Each row is a point on a tangle of strands that fork and nearly touch. The rows are in no order.
In the rows, zero is written as 128.
Points whose rows are less than 130 apart are linked; no others are. Some points are linked to none.
Bet: [184  68  89 179 159  93 166 155 111 138 108 171  79 163 113 109  82 146
 130 106 142  82  91  60  85 166 148 112 148 104  53  85 159]
Duzib: [168  82 111 138 146 157 138 144 154 125  73 117 107 172 171 136  69 159
 115 115 145  83 138 157 119 184 155  88  81 127 101 120 118]
gubun: [140 156 159 134 114 121 153 166  88 186 111 138 171  68 129 161 150  95
 107 132  98 169 126 143 138 141 119 133 120  96 134 120  90]
lekes: [139 156 117 179 126 163 154 112 151 109 181 109 119 118 116  63 163 139
 142 129 137 161  72 138 150  63 171 113  88 161 174 141 151]
naviz: [ 88  98 143  82 142 161 155 144 121 101 137 176 119 143  84 135 149 106
 142 125 170  93 209 164 128 121  40 129 180 115 107 147 115]
ripi: [165 127  87 100 140 104 201 172 133 103  91  65 134 119 129 147  89 153
 106 117  96 148 102  62 109 199 148 114  90 117  93  93 171]
koguz: [ 92 146 152  72 145  80 156 112 123 126 152 106 176 157 102 159 138 107
 113 141  46 178 201 130 159 140  36 158 138 132 162 120 138]
zil: [104 168 147 126  88 165 106 101 137 159 132 110 163  57 157 163 160 132
  95 156 132 174  62 113 140  93 187 120 136 127 160 170 123]
Lef: [111 156 130  87 111 170  97  91 148  95 171 119 152 132 136  81 150 150
 108 177 100 142 147 164 160  85 136 121 114 153 181 146 139]
nibu: [140 158 166  94  85 114  98 134 113 136 105 169 161  80 148 184 152 101
 116 138  95 131 117 121 134 174 133 122 134 105  97 167 126]
nusu: [125 112 122 149 128 101  79 125 134 167 101 145 142 130 151 142 100 129
 111 123 135 149  75 104 132 129 154 125 148 138 153 132 117]
Teg: [157 130 124 106 103 171 140 175  74 146  97 158 113  58 136 144 153 117
 153 141 139  67 131 147 101 149 125 122 169 104  81 128  75]
kiko: [135 128 127 197 106 147  92 125 110 194  86 148 120 107 157 137 135 122
 128 116 119 140  67  72 122 136 179 128 171 142 119 132  80]
Vori: [192 127  96 176 131 117 174 129 164 140 101 119 154 147 151  97  85 194
 109 125 156 169  36 105 141 128 209  86  58 138 153  97 145]
popo: [ 82  98 128 137 137 181 113  97 131  95 136 133 115 174 104  95 131 128
 160 109 130 119 193 123 123  95  97 149 200 160 131 135 106]
lur: [138  79 147 120 110 110 166 146 128 117 114 136 116 129 165 156 121 143
 122 126 162  74 124 137  73 161 145  92 101  67  72 104 173]
Teteg: [172  95 136 163 157 178 115 147 129 153  78 155 102 142 157 101 105 143
 128 114 159  80 144 166 127 142 167  94 100 127 108 126  83]
kuluv: [158 139 149 155 137 119 172 161  77 178  89 116 146 117 133 153 141  89
 131 100  87 149 174 133 137 172 114 148 115  94 108 102  74]
kupak: [115 101 160 137  99  96 129 150 132 120 138 156 144 110 105 143 135 121
 117 147 173 115  96 122  74 114 115 110 147  92 122 133 149]
kika: [143 149 147 141 159 133 140 132  99 170 101 118 123 138 110 137 130  87
 140  87  87 147 189 123 179 146 140 156 117 131 108 116  92]
Dodof: [124 135 114 168  91 145 164 169 102 129 158 116 127  67  96 106 184  93
 170 136 120 135 130 121 108  95 120 137 163 124 135 146 110]
kolu: [137 100 139 183  84 110 110 149 129 137 121 165 120 116 112 114 145 110
 146 139 164 110 107 101  80 102 118 123 184 123 117 141 123]
toz: [ 70 142 132  73 118 133 106 107 146 101 158 109 146 155 121 166 146 116
 124 148  59 163 160 102 170 133  90 149 161 158 152 166 160]
tofik: [156 142  92 117 154 133  65 124 142 106 112 155 103 156 137  99  79 144
 134 130 153 111 140 148 162 135 139 131 110 159 142 130 113]
dizez: [137 118 146 171 153 160 125 152 146 154 138 113 141 130  95 113 137  97
 111 134 141 143 139 156 162  78 113 121  96 145 197 121  79]
zir: [125  98 142  97 183 132 158 171 128 104 129 156 103 150  91 108 114 105
 152 105 185  85 172 168 135 129  76 119 140 121 112 138 117]
tigit: [156 101 131 145 104 114 114 139 134  90 167 195 127 158  97  71 119 138
 139 148 161  94 129 139 101  83 101 106 139 110 124 126 152]
bepi: [133 137 114 157 164 140 170 113 137 145 116  29  82 144 145 153 103 135
 131  81  98 157 133  84 136 135 174 145  83 142 135 101 158]
kubis: [188 105 135 216 119 154 134 127 125 136 121 164 102 107 127  75 128 135
 149 120 155  81 123 159 100 111 171 100 105 142  97 125 101]
Delod: [144 167 118 110 133  70 185 149 134 108 118  57 138 118 108 143 105 134
 118 125  98 171 117  65 127 153 134 137  97 109 132  97 168]
makop: [143 140 162 123 118 194 149 162  75 165 128 165 135  42 115 137 175  89
 157 128 127  83 164 182 117 120 108 125 148 117  94 153  73]
Bar: [117 139 123  78 125  98 174 171 107 128 108 107 143  98 142 175 135 112
 133 131 118 132 132 138 110 176 105 129 101  92 115 113 130]
Babis: [114 107 161 106 109  75  91 105 157 107 159 175 161 163 131 144 102 125
  84 133 144 130 122 132 124 130 123  97 101 122 112 138 182]
feza: [141 139  91 103 128 181 131 160 106 138  87  94 116  92 165 129 126 149
 136 140 132  95 125 154 115 176 173 112 102 118 118 125  99]
fotav: [117 167 131 165  81 199 104  79 124 114 164  87 106 109 121 107 198 111
 147 124  94 151 122 111 163  76 163 160 152 146 148 143 112]
sulen: [ 95 124 127 138  93 169  81 109 136 110 159 167 121 116 135 101 153 114
 142 150 123 128  91 108 120  92 127 128 200 171 154 171 137]
vano: [102 101 173  87 106 118  97 116 126  98 144 184 133 153 104 170 159 128
 124 150 160  82 206 160 114 135  31 121 182  91  83 129 114]
gisa: [ 90 106 129 194 136 129 142 101 129 149 153  71 124 155 129 107 130 138
 137  85 128 157 126 125 106  71 148 142 122 129 162  91 112]
dige: [ 80 159 168  70 116 168 133  91 116 152 170 127 164 109 167 140 176 111
 124 140  70 141 159 178 169  90 131 139 117 120 153 150 126]
fumap: [132 110 118 154 113 132 169 117 134 185  78  93 176 116 165 176 120 179
  84 124 113 201  45  83 129 158 217 111 113 115 116 104 137]
pev: [102 123 117 197 133 174 137  77 132 142 167 129  84 153 112  92 171  79
 169  68 106 138 108  93 163  69 148 157 168 193 130 138 130]
sike: [118 148 121 150  95 175 139 136 129 100 143  87 107  99  98 108 184  98
 161 141 101 158 144 111 143  95 115 148 153 152 154 151 113]
luga: [154 114 125 129 155 147 109 153 125 202  87 137 164 106 168 165 105 139
  69 148 142 147  73 146 148 163 169  92  95 137 152 131  97]
Beli: [ 98  97 125 191 134 212 121  81 135 124 156 122 104 164 101  97 171 110
 165 109 124 139 162 114 146  61 121 154 184 170 147 135 105]
zod: [130  75 113 183 131 127 139 134 145 149  87 116  90 150 153 127 106 159
 143 127 179  82 110 129  64 147 160 115 138 124 108 118 130]
Suzat: [109 154 112 183 116 180  99  76 136 146 168 107  79 124 128 105 192 110
 133  99 113 162  62  96 172  67 186 168 159 165 156 125 124]
tipav: [ 95 132 112 147 117 154 145 107 132 162 132  61 112 115 152 147 153 141
 131 108 135 159  62 117 120 114 206 130 115 131 159 128 129]
nati: [119  89 135 195 132 125 121  87 140 133 158 173 120 171 132  72 111 136
 153 101 150 112  87 126 106  67 131 122 159 155 141 129 157]
dum: [ 91 164 124 105 138 104 101  42 160 135 162  79 119 171 155 158 111 137
 116 126  87 160 122  90 162 108 187 179 115 161 126 132 199]
givaz: [ 89 145 174  75 138 165 166  94  89 157 153 162 175 123 145 147 180  86
 143 121  42 137 200 179 179 105  89 143 141 126 130 148 117]
mupo: [128  84 119 171 137  83 106 128 141 120 163 206 116 175 101  62 103 150
 139 133 173  97 107 126  77  70  89 121 184 126 137 112 141]
Teki: [110  97 132 166 116 115 146  99 144  95 171 101 148 170 110  93 119 139
 140 115 121 153 153 113  87  80 125 136 134 127 156 105 164]
nebem: [149  75 125  82 135 137 152 156 108 141  99 176 106 136 178 157 122 155
 119 141 160  46 130 169 105 191 155  91 112  71  52 117 125]
laru: [120 136 120  86 114 133 115  79 165  71 189 134 167 175 128  85 138 136
 115 179  76 151 145 128 170 106 107 114 129 157 178 129 184]
Buvu: [123 141 142  75 162 138  92 126 117 136 101 149 147 115 144 149 111 125
 114 130 129 108 177 198 161 170 115 114  91 134 127 144  91]
rov: [136 132 115 165 151 159 134 106 100 110 125 120  86 143 101  97 110 114
 183  58 118 103 167  98 116 107 146 165 179 155  80 110 111]
tasan: [174 159 176 175  96 131 125 105 127 119 163 157 163  99 104  82 157 114
 111 146  80 158 132 140 150  86 164 103  94 130 148 147 121]
giru: [151 103 130 208 102 177 141 153 138 129 177 170 102  86  98  69 179 132
 139 146 161 119  88 146 106  53 125 114 152 160 142 159 134]
Rukun: [159 152 149 186  75 150 127 128 116 124 137 147 140  60 130  94 144 143
 127 137 153 146  70 123 100  96 181 101 109 132 113 163 133]
Rupa: [125 141 164  40 123  97 138 128  87 104 125 198 127 114 113 138 159  93
 132 117 102  83 178 159 145 171  66 127 114  77  73 116 118]
sikap: [110 142 154 160  99 180  70  89 153 157 132 106 134  66 153 124 144 152
  99 153 151 128  94 144 105  86 157 120 119 145 163 161 104]
kogi: [116 115 134 138 162 107 137 102 153  86 150 103 129 187 107 115  73 134
 139 101 129 128 167 108 106 107  90 145 130 151 138 109 172]
dafuf: [120  99 110 141 178 132 139 173 144 179 121  94 129 141 122 130 101 114
 116 124 178 144 107 138 138 113 116 117 107 136 183 110  97]
mok: [127 116 151  99 131 114 113  99 139  82 168 164 168 185  88  99 126 110
 111 144  81 133 206 132 149 129  54 128 136 119 131 107 145]
muken: [134 142 112 125  95  95  76 114 108 110 114 152 156 120 141 121 100 146
 127 126 123 133 111 109  99 147 155 136 151 124 101 118 126]
mame: [ 83 108 134 186  79 165  90  57 144 141 159 150 113 136 153  97 160 140
 150 126 137 127  60 104 102  62 149 137 195 179 154 154 126]
dabu: [118 120 120  32 155  64 151 165 127  97 147 141 106 128 102 174 112 128
 120 142 158  91 136 141 122 173  36 112  89  79 111 101 157]
Tep: [165  73  79 138 174 129 117 171 117 141  58 145 101 180 138 135  76 154
 111 119 148  80 128 110 118 198 125 111 165 132  90  93 102]
ves: [146 175 152 102 101  46 200 136 134  98 144  87 169 110  94 128 146 118
 117 137  74 189 117  82 140 136 143 139  88  94 126 117 172]
Rop: [120 110  88 110 127 142 172 164 104 118 120 106  93 103 148 131 118 130
 173 113 151  93 112 103  81 154 146 127 154 105  88 121 139]
Deti: [133 146 191  74 122 170 125 132  84 164 128 184 158  68 127 159 168  81
 130 140 100 105 165 176 155 127  71 131 145 113 118 161  85]
peka: [147  92 107 152 165 102 107 155 126 154  70 114 114 161 122 148  81 135
 118 113 143 123 154 107 130 164 111 134 137 126 114  94  96]
kegek: [114 123 100  79 150  97 114 162 145 102 125 100 136 147 103 126  85 139
 123 141 158 134 164 151 125 155  72 124 113 140 164 125 108]
Bak: [102  98 140 101 126  75 113 132 168 105 147 139 149 148 141 157  87 142
 103 147 181 101 143 163 106 147 103  88  78 114 131 130 165]
mot: [126 128 120 123 157 171 111 132 123 217 105  99 124 120 182 187 124 127
  82 129 111 160  74 142 172 150 196 117 100 132 164 120 103]
Nitez: [149 101 110 128 118  83 119 162 139  89 107 145  86 158 109 133 122 158
 134 143 199  70 151 115  67 150  76 134 155  76 104 107 137]
dop: [129 167 126 116 119 121 125 136 160 115 140 112 136 112 126 125 133 129
 102 157 134 180  73 107 167 120 162 130  91 155 180 163 153]
Kikid: [130 147 143  94 109 120 112 124 161  95 148 114 185 123 113  94 138 139
 107 178 117 146 162 179 138 110 108 107  77 129 189 136 108]
tuf: [124  96  98 145 142 129 115 134 160 100 118 149  70 159 111 102 106 123
 165 129 190  90 102 103  89 115  95 143 175 157 120 153 158]
Kavo: [ 93 170 121  62 160  93 124  83 116 154 143  67 128 149 154 181  95 122
 133  99  62 146 143  90 147 142 166 182 131 149 101 126 186]
gidi: [174  63 117 222 132 105 155 159 119 175  94 161  93 150 114 125 115 124
 133 111 150 116  70  82  82 145 154 106 162 118  73 102 132]
ril: [138 139 111 181  89 125 179 162  92 127 135  93 126  63 117 126 166 111
 170 111 115 150 103  97 101 116 172 132 147 118  98 130 121]
razi: [142 142  99 193 124 192 145 131 120 127 130  91  71  98 124  86 159 117
 170  87 140 114 131 141 122 102 177 138 121 150 116 124  92]
gafol: [123 132 123  44 158  72 209 169  98 116 111 126 110 104 125 173 120 123
 134 125 122 103 133 132 112 195  49 125  79  72 101  91 151]
vubu: [104 165 130  71  86  65 133 121 123 101 139 114 194 103 129 148 120 171
 109 159 125 164 106 137 105 143 141 119 119  87 136 123 145]
vogot: [100 123 155  76 141 104 156 124 114 107 148 150 159 157  98 141 141 101
 141 128  81 134 213 150 143 138  27 141 140 105 125 106 112]
Zula: [ 99 180 162  53 113  81 108 127 108 150 120 155 173  96 155 209 154  95
 109 155  73 160 138 153 159 167  87 149 136 118 116 177 131]
Vipi: [149 143 135 116 118 122 125 119 139 101 152 154 130 107 140  84 118 118
 147 136 132 109 111 145 140 120 166 108  77 132 133 151 163]
lovi: [140 124  74 191 159 165 147 135 107 122 123  88  48 122 108  95 126 111
 178  71 130 123 120  95 140 116 168 159 143 170 108 111 113]
zefir: [ 80 158 137  74 155 101 136  89 146 144 170  94 160 178 129 173 135 108
 106 158  34 195 177 101 192 114  82 174 159 153 158 147 168]
rez: [ 96 184 112  45 149 178  85 103 103 147 124  96 125 110 148 146 159 124
 125 126 109 135 177 182 181 135 140 163 127 140 143 139  65]
fadeg: [146 126 142 176  96 112 181 196  99 126 160 129 146  51  72 117 176 112
 139 155 146 137 128 144  96  95  98 102 128  91 126 132 113]
sif: [101  87 124 192 119 141 131 114 127 160 121  99 113 136 148 118 132 145
 155  91 150 111 124 130  67  96 159 143 159 127 130 109  95]
Kis: [135 150 124 131 148 121 120 102 139 192 106  87 134 145 172 156 133 132
  82 126 103 169  74 116 175 138 231 134  77 136 142 118 141]
pab: [195 116 116 156 144 106 136 148 172 136  82 131 150 172 153 131  70 172
  95 133 155 135  72 121 136 163 165  86  59 137 132 113 143]
zuvi: [125 167 140  98  67 121 165 162 104 106 127 104 170  32 115 141 168 135
 134 163 117 149 100 127  94 139 125 123 123  85 139 145 117]
Lurin: [141 141 145  67 122 128 134 134 104  74 148 184  91 115  98 109 152  96
 156 114 117  66 175 131 131 157  86 140 150 100  63 126 125]
Gariv: [ 90 163 129  63  94  69 135 104 120  75 153  92 166 117 143 141 117 152
 140 127  86 145 159 126  99 148 112 136 122 103 110 102 166]
muvuk: [ 80 100 122 131 101 133 107 127 147  85 148 146 109 147 120 131 131 118
 146 142 147 126 114  87 103 110  87 138 196 157 134 158 163]
sini: [142 175 162  91  91  67 193 145 124  96 122 124 163  67 106 145 177 111
 126 154  88 175  97 111 135 156 124 115  90  78 123 137 135]
Ladid: [129 147 124 104  96 107  98 115 115  91 131 135 154 135 110 107 131 123
 141 117  94 125 175 119 127 134 113 151 164 120 113 100 112]
pezu: [154 126 128 170 142 110 126  98 132  72 139 122  94 174  91  82  83 142
 146  89 122 117 168  74  87 117  99 158 143 133  92 108 171]
rozu: [ 93 145 119 155 118 145 135  66 159 122 192 108 140 153 137  88 143 151
 116 137 121 176  73 119 156  48 171 136 113 152 197 126 172]
sefu: [ 95 137 118  83 152 142  66 135 157 123 128 136 108 136 117 147 126 101
 123 137 135 150 136 133 184 143 119 137 132 180 168 185 137]
fubu: [162  72  77 127 129 108 133 174 132 121  74 123  77 162 128 170 119 181
 122 159 189  54 127 104  57 184 104 127 164  75  59 101 128]
Rufos: [123 108 119  91 179  95 115 154 137  98 109 105 117 173  81 157  75 139
 121 115 170 107 197 128 114 159  31 136 147 122 119 107 122]
menil: [164  98 122 213  97 122  99 140 115 162 100 188 104 123 123 111 134 121
 150 114 156 107  71  84  88 127 161 120 187 147  92 128 105]
Zivig: [ 91 122 129 186 155 139 103  63 163 146 146 126  90 183 163  93 108 143
 142  75 150 119  93 128 126  74 163 133 126 169 161 123 159]
daf: [129 124 137 121 115 153 143 131 115  77 145 163  98 127  81  92 158  89
 185 109 123  86 176 107 134 113  87 144 186 136  74 146 132]
Dos: [138 128 156  84 155 140 116 141 119 139  76 160 141 117 114 152 135 106
 120 115 150  94 216 184 151 181  80 113 125 113  99 139  70]
rifo: [133 149  92 236 128 134 136  65 144 157 140 100  82 154 139  70 159 149
 133  93 136 166  38 108 142  67 181 148 102 159 161  94 130]
bur: [173  95 126 180 145 171  99 137 141 204  80 148 132 110 158 122 105 149
  83 142 161 115  64 145 139 137 178  82 101 153 148 129  90]
taba: [169 120 132 173 111 129 151 165 101 115 125 134 116 119  91  83 150 132
 155 128 164  76 194 163  80 112 112 124 145  85 100 108  83]
vabe: [149 133 179 165 132 154 114 123 121 158 161 160 155 104 109  98 158  91
 118 136 109 148 140 159 165  85 117 109 119 139 163 153 102]
muta: [139 107  78 154 188 131 108 135 141 164  92  88  97 166 119 126  76 143
 125 106 161 139 110 115 136 139 130 135 129 157 168  88  99]
vusov: [115 164 111 108 129 167  46  95 118 137 105  98 125 124 152 130 134 141
 114 133 116 135 150 155 163 129 171 149 123 158 141 131  81]
pek: [113 114  94 150 125 124 192 170  97 155 105  56 111  88 144 149 139 125
 155 103 122 138 110 112  85 142 153 138 148 108 114 100 123]
pebub: [173 125  94 128 153 102  80 138 152 131 112 166 134 159 149  88  68 152
 104 137 158 112  83 139 143 137 140 102  88 150 141 118 138]
ratib: [ 86 152 146 114 109  96  91  66 148 124 152 115 161 161 165 132 127 146
 115 128 102 157 125 127 147 110 194 143 108 150 138 138 178]
Golun: [136 125 110 168 103 153 156 130 140  92 183 150 121 121 103  61 152 119
 151 147 128 144  98 118 123  73 118 118 136 147 156 157 163]
tubif: [133 165 129 125  77  91 128 147 136  98 108 118 180  80 124 150 120 179
 101 154 146 195  67  97 104 146 159 115 134  96 128 146 138]
Zagez: [163 115  72 165 207 129 104 119 165 119  91 111  76 199 143  81  44 166
 129 101 177 117 102 119 145 117 126 134 100 172 158 104 115]
Savul: [132 144 111 142 163 108 147 111 141 169 105  74 129 157 160 166  93 133
 105 102  91 172 105  81 150 149 196 148  98 141 126 109 165]
nir: [ 80 178 114  56 144 147 139 115 104 133 124  83 131 119 134 159 147 119
 143 111  94 142 195 158 162 146  87 184 142 138 131 117  93]
mazal: [148 139 177 157  99 115 183 167  95 161 154 138 180  51 106 146 184  96
 124 138  99 169 122 143 121 112 106 106 109  81 143 144 111]
malo: [149 140 114  78 139 111  88 141 133 145  90 122 153 111 161 161  98 159
  86 163 129  97 145 187 140 196 132  81  61 127 121 119  92]
Bofo: [ 79 166 110  65 162 118 102  93  91 145 122  81 125 150 136 170 107 125
 137  93  77 148 177 105 159 146 106 200 168 159 117 111 126]
labi: [ 91 161 156  91 115 153 159  84 131 131 171  61 157 121 165 132 172 119
 130 132  79 156 153 164 153  99 171 147  74 120 163 132 146]
sev: [105 166 105 133 134 164  82  50 136 148 187 114 126 181 135  86 164 134
 106 136  89 165 113 116 188  56 182 162 130 161 187 117 143]
leb: [ 76 121 145  85 115 102 114 119 136  89 174 162 169 149 107 175 148 100
 116 163  77 173 142  89 144 133  56 140 181 129 140 149 172]
kamul: [115 100 127 102 176 131 144 142 125 129 127 126  99 147 113 136  92  85
 149  93 139 106 154 129 152 139 109 129 122 134 128 129 143]
som: [ 84  99 116  81 160 175 129 143 135 123 146 137 125 121 139 104 122 127
 136 142 176  94 151 197 131  97 108 112 146 143 168 153 104]
lunil: [105 120 104  98 131 135 208 167 107 152 104  53 131  96 166 175 117 133
 141 115 117 145 112 141  99 167 142 134 100 104 137 107 132]
duv: [ 99 136 110 109 158 173 121 115 107 150 159 103 102 124 127 110 144 104
 138 113 124 139 117 141 164  88 150 151 137 159 172 120 111]
fepu: [161 132 118 186 103 165 102 137 129 137 122 149 119  62 117  67 141 143
 127 163 172  97  76 135  98  78 153 121 140 152 149 156 101]
pigis: [124 141 110 144 148 171  45  81 139 111 114 133 101 156 141  99 111 147
 133 119 153 115 151 147 162 102 147 150 136 180 144 132  87]
Mog: [153 138 146 111  84 117 117 137 133  82 163 184 132 114 104  85 150 101
 133 147 129 114 136 133 125 116 110 103 121 110 110 146 150]
Mafe: [132 148 166  75 120 127 114 129  83 137 126 184 145 107 130 153 151  76
 142 116  79 121 170 136 152 148 111 144 140 118  94 138 110]
vef: [197 107  91 173 167 107 130 148 127  97 106 165  69 158 118  93  72 137
 144 107 142  95  99  84 121 159 146 124 121 134  78 109 155]
delov: [105 136 134  81 161 113 114 153 139 125 106 132 104 137 129 180 104  86
 127 122 130 133 142 132 172 178 102 133 112 147 129 156 151]
zipo: [144 135 135 101 150 100 118 152 164 121 128 103 159 138 118 119  97 132
 102 143 151 129 149 181 154 133 112  99  62 136 178 126 110]
pebo: [128 155 162 122 107 150 120 148 139 134 121 134 153  53 131 148 139 121
  99 169 146 162  59 128 141 131 154 101 109 121 155 186 138]
mevam: [133 114 152  64 155  73 156 150 142  83 126 158  96 135  81 151 150 116
 115 142 170  78 193 163 129 167   6 117  97  70  95  98 121]
zoduz: [170 125  99 178 191 143 124 120 152 107 108 141  62 174 126  81  65 133
 154  90 149 117  97  96 146 123 140 141 117 181 128 115 147]
vofat: [117 121 151 138 152 126 139 118 110 145 156 142 149 166 104 120 131  85
 145  88  79 156 183 107 167 106 104 157 146 141 126 115 121]
vil: [123 151 141  98  65 123 147 169 129  89 119 128 123  61 108 141 185 115
 145 170 141  93 125 132  82 141  80 120 139  85 111 148 118]
sanat: [193  53  69 153 130 122 162 186 126 129  84 150  83 167 131 136 110 181
 108 139 144  63 109  81  72 179 135 115 153  78  48  77 136]
nit: [121 130 138  91 154 111 126 132 122 105  71 124 116 143 127 165 106 133
 134 114 129  86 209 164 132 197  81 139 132 108  84 107  79]
tete: [157  95 146  95 133 141 138 164  82 159 103 178 123  98 143 143 143 136
 137 146 158  50 135 179  87 165 125 106 146  75  77 128 103]
zile: [ 91 136 179 101 149 131 157 105 103 174 156 132 151 159 131 160 145  71
 143  98  57 167 191 149 172 113 104 170 130 119 135 135 130]
forik: [109 138 130  76 116  83 145 102 150  82 183 125 190 178 120 100 133 130
 114 171  54 145 178 121 147 128  84 122 143 131 144 111 178]
Sikos: [164 143 126 138 111 134 109 151 135 173  85 124 183  71 155 142 108 188
  60 176 143 146  68 137 121 151 182  87  93 120 150 123  98]
rolus: [ 98  92 166 120  91 118 121 136 124 108 150 164 139 130 110 157 157 123
 133 167 175  93 163 157  75 102  75 119 163  96 118 149 132]
Perig: [ 94 151 133 113 130 126 136 134 119 153 125  78 134 113 142 160 147  99
 132 117  84 172 125 105 155 140 141 161 122 126 138 135 137]
Zudu: [132 117 115 139 119 103 126 120 109  97 125 121 108 146 105 116 105 121
 156 101 126  94 177  88  86 137 111 154 170 118  88 103 133]
sofi: [152  68 139 175 102 129 169 169 134 145  97 139 112 129 149 165 123 149
 119 140 175  94  86 127  70 150 164  78 116  93  93 124 159]
Gadis: [104 153 120 134 137 129  61 105 166 129 124 118 114 150 135 139 133 115
 100 134 136 179  79 100 182 106 159 142 121 174 186 170 146]
ker: [169 163 184 167  70 131 143 128 125 112 138 152 154  71 124 120 164 115
 129 138 113 143 114 116 118 129 171  99  95 109  97 165 138]
Nilu: [103 134 130  91 108  88  95 146 119 130 145 148 176 123 123 156 122 137
  95 164 132 144 138 145 101 128  61 123 161 103 150 130 119]
ren: [ 97 130 139 189 105 172  83  53 149 143 130 114  99 137 157 102 146 164
 137 118 162 112  94 144 107  71 160 130 126 159 170 147 114]
nif: [ 97 169 141  75 119 124 137 139  98 179 107 120 168  75 168 195 142 107
 109 144  85 162 132 163 155 163  97 150 109 107 144 153  96]
mito: [129 150 138 128  84  91 116 146 158  83 141 143 170 115 101 132 121 140
  97 168 141 191  72  82 136 114 119 115 131 127 159 170 166]
goki: [150 122 135 161 133 164 114 111 120 118 156 166 122 118 138  47 126 130
 148 119 138  94 124 170 140  79 167 108 102 147 126 142 125]
napi: [146 157 117 115 101  95  79 143 135 137  90 120 179 105 143 157 109 175
  75 164 142 148 126 153 132 171 135 106  99 126 144 132  94]
Lali: [139 114  98 116 124  85 124 150 148 101 110 112 132 141 142 154  75 168
 115 138 170 128  86  91  89 168 127 110 119 119 122 113 169]
Tikab: [102 117 163 137  95 113  83  79 144 111 153 151 168 160 155 139 122 145
 110 141 132 125 120 139 109  99 141 115 127 132 139 157 167]
fopen: [130 102 121 110 162 105 105 121 160 117 119 108 128 174 166 146  66 158
 120 111 156  99 155 167 127 167 141 105  70 136 117 126 145]
dozu: [125 134 133  64 177  85 144 128 126  97  96 120 113 156  99 179 103 115
 122 104 117 115 199 132 143 198  47 137 110 105  91 108 129]
fal: [140 114  68 109 169 136 166 159 112 121 100  81  84 128 147 145  83 149
 141 105 112 116 100  80 112 171 161 132 118 136 102 102 159]
vozu: [143 106  99  87 163 110 119 159 124  95 117 151  79 149  81 128 107 151
 128 131 192  76 182 111 106 161  55 150 181  99  84 117 114]
Vur: [179 141 107 223 138 112 142 111 160 154 121 124 115 155 144  79 106 154
 122 114 153 157  38 112 143  97 181 115  72 158 162  99 140]

A fork is a point with three links, a tip a point with one. Leave the first point through the second and follow the links. Name the first fork or tip that comes.
kogi; Teki => Mafe
ratib; dum => rifo
Lef; laru => leb
zefir; koguz => Rufos
Kavo; dum => ren
delov; kamul => menil
rozu; lekes => muta
Teg; tete => Zudu
rolus; vano => dop

Follow the links from the first point to the second, and from the first to the third. Name the last point that the two ways share.
napi; sev; lovi => Bet
rov; dop; Rukun => menil
rolus; fepu; kogi => menil
dabu; nibu; ves => pek
Bak; Gariv; naviz => dop
pek; Teki; Lurin => Mafe
Bar; muken; lovi => Zudu
fal; Zula; dige => gubun
